Each row is a point on a landscape with many peaks, with its height.
From any point a climber steps to the highest of the 2 points nearest to it. It stops when none of these is higher. Distance is the straight distance between rows; heights are no part of it.
(359): [121 124 123 162 110 106 135 156 111 174 132 131 120 140 118 147 102  87
 160 154]  (h 283)
(690): [147  89  95 105 161 133 159 112  85 104 194 122 133 171 129 113 122 147
  97 153]  (h 256)
(175): [154 118 120 119 138  79 132  84  92 159 151 148 127 189  99 137 114 114
 115 134]  (h 533)
(778): [131 161 124 127  77 145 105 119 160 111 119  91 123 112 153 144 105  89
 148 135]  (h 323)
(930): [161 130 141 137 137  71  97  87 118  90 157 125 165 174 130 100 119 134
 114 156]  (h 49)
(707): [127 121 102  99 120 128 157 116 101 171 148 121  96 146 107 158 107 112
 118 124]  (h 529)
(474): [150 107 116 132 142 133 153 139 103 151 128 154 116 126  95 128 138 136
 117 129]  (h 348)
(558): [173  78 116 168 179 138 156 135  94 105 147 176 150 152 112  94 142 155
 113 154]  (h 337)
(501): [103  92 102 106 163 161 159 156  86 114 204  91 139 151 174 129 125 138
 136 158]  (h 594)
(993): [150 121 130 143 136  67 116  98 100 114 177 119 160 188 126 105 105 126
 123 166]  (h 28)
(870): [180 101 132 130 176 138 136 105 109 107 113 190 133 138  90 104 168 168
  88 112]  (h 382)
(325): [140 176 146 101 107  93  79  35 149 103 122 116 130 169 135 143 104  97
 119 123]  (h 83)
(349): [120 126 139 161 119 137 135 181 162 139  60 159 136  58  95 109 158 163
 120  92]  (h 554)
(554): [171 102 128 150 150 128 115 127 124  35 154 116 166 123 153  78 142 161
 116 156]  (h 110)
(466): [141 154 122  89 109 160 117  90 151  78 101  96  98  97 132 138 143 124
 106 114]  (h 389)
(906): [135 148 160 153 113  72  95 117 131 180 109 174 137 145 113 132 119  95
 145 125]  (h 426)
(929): [128  99 113 160 144 148 168 184 100 157 131 144 117 118 114 131 133 133
 140 144]  (h 378)
(90): [157 134 182 114 186 102  94  76 136 119  96 209 131 145 103 109 188 171
  98  91]  (h 468)
(963): [124 153 105  70 101 182 127 100 150  93 126  77  91 101 148 152 126 123
 113 110]  (h 344)
(454): [137 128 102  80 131 146 133  95 117  85 171  85 113 143 148 130 126 130
 106 134]  (h 21)
(192): [ 99  92 118 180 157 164 180 220  91 164 142 128 119 119 133 142 134 128
 166 157]  (h 393)
(228): [112 104 125 197 141 128 153 207 102 136 160 114 143 134 154 136 122 101
 188 190]  (h 209)
(894): [ 56 102 112 149 141 188 184 230 113 180 132  90 113  92 150 159 136 133
 171 127]  (h 396)
(220): [120 132 123 145 101 125 133 153 127 164 113 131 118 112 117 141 119 107
 144 132]  (h 317)
(491): [ 98 143 104  92  94 190 120 139 146  98 162  53 124 112 202 141 116 107
 156 139]  (h 435)
(1005): [144 160 144  91 126 108 101  58 136 123  98 140 110 141 104 142 139 118
 100  97]  (h 363)
(418): [ 95 147 145 141 111 117 128 159 185 153  48 165 134  64  82 112 142 161
 110  72]  (h 517)
(671): [121 116 116 157 125 102 142 156  97 152 165 117 131 157 136 142  99  93
 164 177]  (h 253)
(249): [ 82  97  98 102 151 184 182 181  88 173 156 104 105 113 144 154 135 134
 133 125]  (h 422)
(843): [106 120  97 103 113 144 168 145 113 185 130 117  89 124 104 158 107 118
 120 117]  (h 481)
(700): [149 153 156 156 104  93  77 116 150 102 117 139 161 124 153 109 134 102
 154 149]  (h 287)
(723): [124 170 156 137  86 128  89 125 179 129  72 136 131  89 132 134 125 101
 142 106]  (h 357)
(793): [ 94 110 101  97 134 141 149 141  95 141 198  80 123 155 172 145 103 104
 149 158]  (h 523)
(1012): [ 96 103  97  94 137 178 181 169 104 171 139 111  92 109 115 150 129 144
 115 107]  (h 445)
(694): [154 133 137 106 135  77 113  63 106 152 133 157 129 188  97 136 131 117
 108 118]  (h 476)
(328): [155 152 154  95 147  85  99  50 123 124 117 162 128 172 103 134 150 130
  97 104]  (h 419)
(265): [108 137  99  70 103 197 145 127 143 116 126  77  90  91 150 151 133 133
 118  98]  (h 316)
(112): [153 101 107 125 144 150 152 134 107 118 142 138 117 122 113 125 147 145
 110 130]  (h 321)
(742): [ 75  93 107 141 155 178 186 214  94 179 146 110 109 115 139 158 134 133
 154 130]  (h 404)
(29): [115 125 106  96 112 168 120 134 133  66 179  53 138 120 199 121 125 128
 138 147]  (h 479)
(580): [121 178 171 116 103  92  78  64 162 165  90 158 125 144 118 147 110  93
 132  91]  (h 162)
(803): [148 154 128 100 110 107  97  64 139  82 140  96 129 153 141 131 114 107
 115 142]  (h 54)
(970): [141 144 151 151 106  83  91 116 135 147 121 151 147 143 130 128 122  94
 150 143]  (h 423)
(540): [103 122 120 147 118 105 160 169 131 203  86 161 115 109  69 140 116 133
 123 103]  (h 600)
(402): [116 188 161 124  85 111  82  79 178 162  79 144 124 127 125 151  86  89
 144  93]  (h 208)
(144): [126 163 128  89 105 136 120  77 150 138  90 123  98 119 102 153 114 115
 103  92]  (h 304)
(737): [139 151 135 134  98  76  97  87 129 144 137 126 140 168 131 140  98  84
 147 143]  (h 585)
(332): [129 183 171 105 114  82  68  34 159 141  99 148 127 166 128 150 114  94
 129  98]  (h 123)
(362): [173 122 141 127 154  94 100  86 122  64 142 141 158 153 127  97 142 150
  97 144]  (h 74)
(530): [108 155 112 104  81 183 114 125 159 108 143  65 117 112 182 150 102  94
 157 135]  (h 395)
(405): [163 129 152 134 150 135 106 120 140  86  83 169 133  92 115 109 178 155
 105 107]  (h 432)
(941): [127 128 109 118 111  95 124 105 109 125 177  90 132 176 147 133  85  96
 140 166]  (h 615)
(560): [139 159 139  94 118 152 110  91 159  82  70 116 101  83 121 132 156 134
 104  99]  (h 443)
(947): [104 147 144 143 107  88 123 141 148 208  80 170 126 116  83 137 111 120
 134  92]  (h 562)
(323): [155 108 136 164 151  56 121 110  94 142 167 152 165 195 115 110 106 119
 135 169]  (h 9)
(92): [105 123 121 157 104 152 149 195 165 141  68 134 128  52 100 119 145 161
 127  96]  (h 579)
(591): [124 108 122 185 135  90 139 171  99 128 174 115 151 161 149 125 101 102
 172 196]  (h 228)
(914): [167 120 159 130 175 120 112 106 132 110  93 201 135 124 101 102 185 163
  99  98]  (h 421)
(276): [ 97 176 164 107 111 115 101  96 190 152  43 157 113  94  93 138 129 141
 107  65]  (h 596)
(437): [130 178 145 126  78 126  83  91 174 130  96 118 126 120 138 142  99  86
 144 118]  (h 274)
(165): [183  81 120 151 181 152 153 122 101  97 129 188 140 132 106  93 161 170
  93 126]  (h 360)
(449): [138 155 186 101 166  88  93  72 147 158  90 203 118 161  96 129 175 162
 103  76]  (h 521)
(668): [128  74 108 151 188 135 169 151  73 101 207 112 155 176 156  98 105 161
 122 181]  (h 289)
(546): [151  84 112 133 169 115 154 118  86  96 199 116 151 181 133  97 104 163
 104 169]  (h 271)
(768): [ 98 101 109  97 143 176 133 154 114  74 197  54 161 124 212 113 137 150
 146 147]  (h 522)
(397): [146 102  98 105 147 175 157 132 110 106 141 122 104 109 120 129 153 153
 102 117]  (h 298)
(136): [138 112 104 114 132 101 149 106  87 167 156 134 109 175  99 148 108 109
 122 139]  (h 599)
(835): [108 176 168 148  89 124  87 140 192 136  55 147 136  73 125 121 129 119
 144  93]  (h 410)
(495): [148 112 119 160 122 151 127 169 127  93 135 121 142  99 150 114 151 132
 146 153]  (h 160)
(438): [118 167 150  99 114 144 116 101 178 117  50 134 106  75 102 132 144 144
  96  78]  (h 515)
(680): [147 114 108  93 141 151 128 109 117  52 168  83 129 130 156 111 138 153
 105 142]  (h 10)
(876): [125 120 101  88 121 187 155 142 130 120 121 102  92  87 126 143 148 149
 107  99]  (h 288)
(630): [149 140 146 164 104  93  83 130 146  72 144 113 176 127 164  95 128 118
 154 174]  (h 197)
(889): [ 98 162 175 148 107 102  94 148 193 161  53 172 137  77 105 113 141 136
 133  83]  (h 466)
(965): [ 94 114 105 140 113 161 173 196 143 163  93 119 111  72  97 133 130 159
 125  98]  (h 602)
(900): [126 106 131 209 127 131 144 210 115 138 131 138 145 112 139 122 135 112
 181 179]  (h 199)
(406): [132 148 120 125  93  84  99  81 126 127 159  97 138 175 144 137  77  83
 144 155]  (h 772)
(1008): [ 99 172 175 106 127  95  99  93 175 170  60 176 112 116  88 131 139 145
 105  60]  (h 667)
(222): [ 96  90 106 104 161 175 150 162  93  93 202  74 157 135 199 115 132 148
 143 153]  (h 553)
(702): [150  75 117 187 180 123 165 157  84 115 171 162 155 166 126  97 118 143
 134 178]  (h 315)
(988): [145 121 146 146 141 145 118 154 148 107  66 173 134  68 100 105 173 165
 110  94]  (h 502)
(194): [ 95 111 103 145 123 137 180 188 132 188  89 140 108  89  74 134 120 155
 117 101]  (h 618)
(17): [150 107 119 149 127 142 122 152 125  59 158 100 154 114 168 100 148 143
 140 161]  (h 134)
(93): [112 159 188 115 149  93  94 104 168 168  71 197 117 121  94 122 165 162
 108  64]  (h 592)
(389): [ 69 124 111 148 103 170 165 206 134 182 122  86 108  96 149 157 117 115
 174 133]  (h 386)
(436): [139 116 131 190 107 138 124 193 131 118 113 131 147  91 145 117 145 120
 174 159]  (h 184)
(127): [137 143 107  93 106 133 117  93 130  91 160  83 118 143 150 135 112 109
 121 139]  (h 33)
(304): [100 133 109 136  94 160 143 167 133 160 131  96 111 111 146 151 108 103
 163 133]  (h 359)
(986): [175 110 137 137 159 116 106  98 129  42 138 133 159 132 138  86 155 163
  97 144]  (h 91)
(720): [112 117 102  96 129 120 143 115  99 123 202  76 128 171 162 133  91 113
 132 161]  (h 528)
(871): [118 152 160 142 105  82 102 124 149 193  88 177 132 128 102 135 118 109
 140  99]  (h 510)
(1025): [127  71 113 174 192 140 175 172  74 113 193 133 153 169 148 104 113 144
 137 187]  (h 300)
(239): [135 145 110  75 115 149 139  85 128 134 115 113  84 126 102 152 125 126
  92  98]  (h 267)

Two climbers start at each pair of points below. Name the first point that both come to, or write -.
(668), (397) | -
(554), (546) | -
(870), (560) | (1008)
(220), (144) | (136)
(349), (871) | (194)

For each start below, name the point where the climber stops.
(963) | (1008)
(690) | (1008)
(530) | (501)
(1005) | (136)
(723) | (194)
(993) | (136)
(405) | (194)
(630) | (406)
(671) | (136)
(906) | (194)
(165) | (1008)
(474) | (136)

Call two points neighbours if one is among the 2 nearest of the other. Go from one point of each pair to the other, from neighbour to neighbour, staying as high as possible. Name the lowest point that can't be avoided.
(406), (1008) | (914)
(194), (136) | (876)
(406), (501) | (793)
(194), (501) | (970)
